Points on a hilly landscape, in no order, each with its height.
A ball rolls from a point to the lowest of its 6 nearest points, and stops where none of them is lower. Distance is the straight distance between rows; heights are no part of it.
Rir:  13  -3  -9 -67  -9  -6 -19  34   2   6   4  -2 -25  -8   8 -15   7  45  12   0   1 -24 -25  32  h=416
Teren:  11  31 -30 -38  16  14 -15 -37  -3  -2 -27 -16 -36 -44  29 -11 -18 -14  58  19  42 -25   2  11  h=334
kotep:   0 -37  11  59  -1  18  38  -7  11 -14   6 -25  20  38 -39   4 -10  17 -78 -37 -55  39 -18 -43  h=587
duvis:  -9 -17 -24   5   5  11  15 -38 -33  -1 -11   9   1   2  39 -40  23 -19  39  51   2 -13  25  -3  h=281
Mela:  24   7  45  34  -1 -16   5  34  25  16   6 -11   3 -27 -39  25  -2   2 -22 -21  -7  28 -15   1  h=852
Les:  29  21  11 -80 -13   4 -30  22  23   6  26   2 -19 -25  -7  23 -38  31 -11 -30   3 -32  -4  32  h=434
Mot: -17   7  32  68   4  -5  -8 -39 -15  -3  -3 -11  34  24 -18  24   1 -43  -5  -8   2  22   0 -49  h=385
sumut:  12   5  22   8  -1  -6  18  36   3   4  12  -6  22  -9 -35  19  11  19 -15 -13  -9  14 -13  13  h=648
sek: -27 -12 -16  34  -4   5  10 -33 -13  -6  -6  13  22  41   5  -6  17 -11  -5  10 -11  12   5 -15  h=347
Seput:   6 -11  -6 -34  -6  -5   6  49   1  10  23   4   2 -15 -17  -6  10  36  -9   9  -4 -11 -17  23  h=546
reta:  -8 -48 -36  -4 -15  10  26 -15  -6  -4  -6  30  19  45  49 -37  20  14 -17  37 -36 -13  30  20  h=508
Moro: -25 -29 -40   8   4  25  10 -43 -17 -14 -19  17  18  14  65 -53  22 -28  35  51  -4 -10  29 -12  h=303
fenit: -20 -26 -21  10 -12  10   9 -20 -28  -5   0   9  15  29  27 -26  23 -12  12  31  -4  -4  14  -4  h=323
Naso: -21 -33   0  56  15  14  26 -38   1 -21 -10 -13  16  51 -23   5   7  -7 -53 -23 -29  43 -20 -49  h=531
veges:   6  10   2  -8   7  -8  -9  19   2   5   6   5  -6 -18 -22  16   3  11  16  -6  14  -1 -17  13  h=200
zego:   4  -7 -19 -24   1  10  26  22 -17   1  20  19  10  22  17 -15  27  21   5  19 -17   4   0  26  h=398
duze:   7  13 -26 -54  11   5 -11   1   0  -2   0 -12 -23 -32  36  -1  -2  11  37   2  24 -33   1  20  h=361
saveg: -38   4   1  51  -4  -7   2 -39 -12 -12 -10   4  26  36 -13  11   4 -26  -4   1  -3  20  -3 -34  h=300
Leli:  13  33 -18 -19  17  -3 -26 -22  -8   3 -10 -12 -45 -35  22   2 -13 -15  36  10  26 -24 -10   3  h=310
kefu: -14  -5 -34   2  11  19   5 -36 -28  -3 -22  14   1 -18  49 -50  11 -26  60  52  20  -4  27 -14  h=274
Ruf:  19  59  41   1   9  -8 -49  -1  13  16 -22  11 -51 -38 -25  30 -47 -26  11 -30  52  -8 -12  -1  h=452
bazun:   4 -30 -35 -23  -6   5  10   9 -15  -3   1  15  -1  -4  40 -21  26  16  30  35  -7  -6   9  29  h=204
vun:  33  29  60   2  -3  -1 -35  46  57  32  -2  -2 -25 -37 -43  22 -50   8 -30 -59  12 -12  -3  12  h=636
fes:  -8 -34 -40  10 -12  16  15 -18 -14  -6  -5  31  23  18  56 -37  26  -5  19  41 -13 -27  31  -3  h=408
pafi:   1 -46 -18 -27 -16  15  26  23  -8   3  11  13  18  19  36 -42  29  27  -7  25 -22   0  16  27  h=358
piva: -20 -41 -24  10 -10  12  34  -4  -3 -20   5   7  19  68  -2 -16  16  21 -56   3 -56  26   2  -1  h=325
lik: -22 -30 -11  34  -1  11  30 -16   3 -15  13  -8  31  58 -20  -5   0  -4 -44 -16 -35  13  -7 -23  h=454
tuva:  -1 -22  20  25 -16  -5  30  41 -10  -6  31 -17  29  13 -34  10   3  26 -48 -20 -25  16   5  -5  h=523
tatub:  -6 -23  11 -13 -24  -3  36  36  -4   0  32   0  34  24   0  -9  16  39 -38  -7 -19  19  -2  12  h=337
bifa:   7  35  12   1  22 -15 -22   4  -4   2  -7  11 -35 -31 -26   9 -16 -17  20  -9  29  -1 -16   3  h=333
gup:  -3  -5  10  42  -5 -11  27  16  -5   1  16 -12  29  14 -19  14   5   6 -31 -13  -7  13   6 -18  h=561
kunev:  -2  49  25  27  33 -22 -41 -36   3  20 -22   2 -33 -50 -33  18 -30 -49  35  -8  53   9  -3  -8  h=448
zamut:  -4  24  26  46  16 -21 -18  -3  15   1  -9   7   5 -13 -16  40  -6 -34   0 -12  21  15  -2 -16  h=482
sute: -15 -50 -14 -15 -30  10  32  18 -14  -4  20  26  24  55  14 -29  21  42 -51   8 -45   5   7  14  h=244
gebe:  13  19  -6 -66   4   9 -22  22  12   6  11   5 -34 -25   7  18 -15  27  11 -19  16 -32  -7  27  h=402
foneb:  15  47   1 -64  -7   6 -41 -12  10  -3 -13 -17 -45 -36  13   7 -31 -10  30  -6  29 -49  14  13  h=393
misem: -16   6 -11  20  10  -6  -6 -30 -24  -1 -25  10   3  -4  19 -15  17 -31  44  28  23  -2   9 -19  h=253
nemin: -10  10  16  39   2 -18   6  -4 -11   1  -6   5  11  -9 -10  20   4 -29  18   4  12  13   5  -9  h=318
banil:  21  -9  38  29 -14  -5  22  51  15  14  21 -14  21 -11 -38  22  -3  20 -33 -16 -11  25  -6  -9  h=745
Todit: -28 -50 -53  13   8  24  16 -52  -5  -7 -35  24  17  46  40 -43  25  -4 -16  38 -39  12  31  -1  h=194
lusum:  14  12 -19 -34  25  -5 -11  13   0   7  -1   5 -29 -19   0  13   6  12  28  14  19 -14 -15  12  h=382
Nuga:  -1  -8  28 -10 -29  -8  23  65  13   3  29 -19  19  -8 -25   3  17  47 -39 -17 -26  21 -12  18  h=466
Luta: -20 -60 -25 -24 -31  12  29  21   8  -5  17  14  23  60  10 -49  29  66 -64  15 -64  30  17  33  h=222
safol:  28  48  31 -49  -5   1 -36  22  36   8   2  13 -25 -24 -23  32 -44   2 -14 -36  12 -17 -12  14  h=533
pidu:  23  16 -31 -86  -5  36 -27  15  23  -3  10 -18 -41 -38  37  11 -23  20  29 -14  17 -56   3  36  h=457
zabap: -12  17  -3  26  16  -6 -16 -18 -17  -4  -5 -11  20  -3  -1   5  11 -45  34   5  26  11   5 -21  h=225
Zapi: -26 -18 -13  33 -13   0  13 -38 -25   0 -14  12  20  26  31 -21  26 -30  22  34  -5  -3  13 -19  h=277
Guke: -2  3 -4 -4 -6 -4 25 13 -9 -7 15  9 21  6  1  4 15 15  1  7 -8 -1 -1 11  h=487
tar:  -3   9   0  13  15 -16   1  -8 -15  -7   0   5  13 -10  12  -1   9 -21  24  11  21  -9  -1 -17  h=259
tirov:  19 -17 -29 -51  -1   5   3  28 -12  -3  15   4  -6  -3  19 -13  12  40  18  10  -5 -10  -2  27  h=400
vema:   5 -14  58  46 -32  -7  28  54  20  21  17 -33  32  -7 -32  10  -1  28 -49 -41 -32  27   0  -4  h=203
domil:   6  10  33  43   2 -20  10  15  -2 -11   6  -6  17   5 -23  30 -10 -21   0 -11   1  18 -10 -15  h=530
luvus:  -5  16  10  14  16 -13 -10  -4  -9   2  -1  -3 -10 -13  -9   9  -2 -28  29  14  25  -9   1   2  h=266
Zumom:   8 -35  45  46 -47   8  39  54  19   9  31 -39  33  14 -26  11  -9  34 -75 -41 -42  32  -8 -24  h=772
komob:  10  -4  -7 -12   9  -8 -11   4  -9 -12   2  -1 -11 -18   4   4   9   7  41  15  18  -3  -8  -1  h=311
Kem:  29  46  46  -3  10 -12 -34  10  32  25 -17  -3 -39 -25 -48  32 -38 -19 -16 -40  32 -23 -10   7  h=510
gibif:  -2 -55  -6   8 -34   8  43  18   9 -15  31 -10  20  44 -13 -23   7  40 -76 -20 -58  26  -4  -5  h=275
Benu:   0   4 -28  -8  12  11 -12 -17 -20  12 -15  -1 -17 -16  31 -18  12   3  57  26   9  -8  -2   8  h=280
lepi: -29 -41 -44  36   1  19   7 -63 -17 -24 -38  14  18  44  37 -43  22 -16  -1  25 -20  15  22 -31  h=227
damoz:  10  11  20  18  11 -16   7  15  -4  -1  -7   0   0 -10 -24  26   4 -12  11   1  16  13  -8   3  h=401
nasak:  15 -37 -13 -38 -19   4  22  48 -13   4  26  14  15  13   6 -18  42  44  -4  15 -26   2  -1  40  h=426
resif: -14 -15  24  56  -8  -5  29  -3   1  -9  12 -13  31  36 -24  27 -10 -15 -27 -22 -24  11  -9 -42  h=518
gisos:  15  13   0 -75  -3   5 -17  37  20   5  17 -11 -13 -24  -9   7 -15  46  -4 -19  -1 -24 -15  35  h=98
nad: -10  28 -16   0  19 -19 -20 -15  -1   3 -19  -3 -23 -34  11 -13  -3 -20  43  10  32  -2   0   4  h=293
Sofot:  20  45  30 -30  10  -6 -40   1  24   5 -10   6 -46 -36 -19  37 -36 -16  13 -24  36 -14  -3   0  h=420
Pekad:  -2  49  17 -15  20 -14 -37 -35  11   2 -28  -4 -45 -42 -11  27 -37 -44  24 -14  49  -4 -12  -9  h=375
Tinu:  11  40 -22 -41  18  21 -28 -54  -2   6 -15 -25 -49 -49  43 -14 -25 -27  56  -2  36 -31   7  12  h=357
Galom:  -3  30  29  45  14 -29 -35 -34  -6   9 -24   6  -3 -31 -34  23 -18 -59  27   3  46  19  -7 -33  h=541
Vip:   1 -45 -36 -14   2  15  28 -17   1 -12  -3  19  15  55  34 -37  35  11 -40  31 -44  -1  34   5  h=490
Sifi:   5  41   0 -38  18  -6 -38 -35   6   6 -19 -15 -44 -48   9  22 -34 -29  32 -11  45 -25  -5   1  h=338
Pemup: -19  13  15  51   3 -13  -9 -32 -18  -8 -11   5  33  12  -7  19  11 -40  22   2  19   6   8 -38  h=106
Nikas: -22   8   2  42   1 -13   1 -24  -7  -2  -1   2  19  19   2  11   6 -27   7   4  10  10   4 -40  h=217
kepi:  10  32  -7 -32  11 -10 -25   2  16 -11  -9  -8 -36 -27 -11   9 -22  -7  15  -6  29 -29  -7  20  h=355
vir: -15 -39 -31  16  -9  11  20 -25 -11 -13  -1  12  23  50  29 -16  23  -4 -22  16 -40  16  15 -20  h=464
dazo:  20  45  15  24  25 -18 -32   1  11  14 -27  13 -30 -31 -32  31 -20 -38  10 -20  35  13  -7 -10  h=435
rebif:  21  21   2 -46   8  -6 -20  30  10  -2   4  -5 -19 -20 -14  11   0  29   2 -12   6 -14 -19  24  h=153
vune: -15 -56 -22 -17 -32   7  35  27   2   5  33 -13  30  49  14 -36  15  55 -73  -9 -67  27   9  24  h=202
dig:  20   7  21 -20   6 -10 -13  46  17  17  16  -6  -9 -23 -24   7 -17  39 -19 -15  -7  -2 -23  28  h=545
kez:   1   9 -21 -14  32  18 -12 -39  -6  -3 -16 -23 -35 -42  35 -25   0 -25  75  42  31 -16  13  14  h=312
vum: -34 -11  -5  48   3   7   8 -53 -10 -19  -8  -3  30  47  -5   3  -4 -27  -5   7 -10   9  -2 -47  h=390
paku: -11  -2  26  41  -6 -12  19 -12  -2  -9   9  -3  25  27  -5  22   3 -22 -11 -12 -10   8  -4 -22  h=374
fiz:  27  37  39 -42 -10   8 -34  43  41  21   7   2 -19 -32 -40  22 -35  28 -36 -42  -3 -16 -11  23  h=681

Where does a ball stop that starts at each point below?
Teren => Pemup
Sofot => gisos
dazo => gisos
duze => Pemup
Ruf => gisos
Kem => gisos
foneb => Pemup
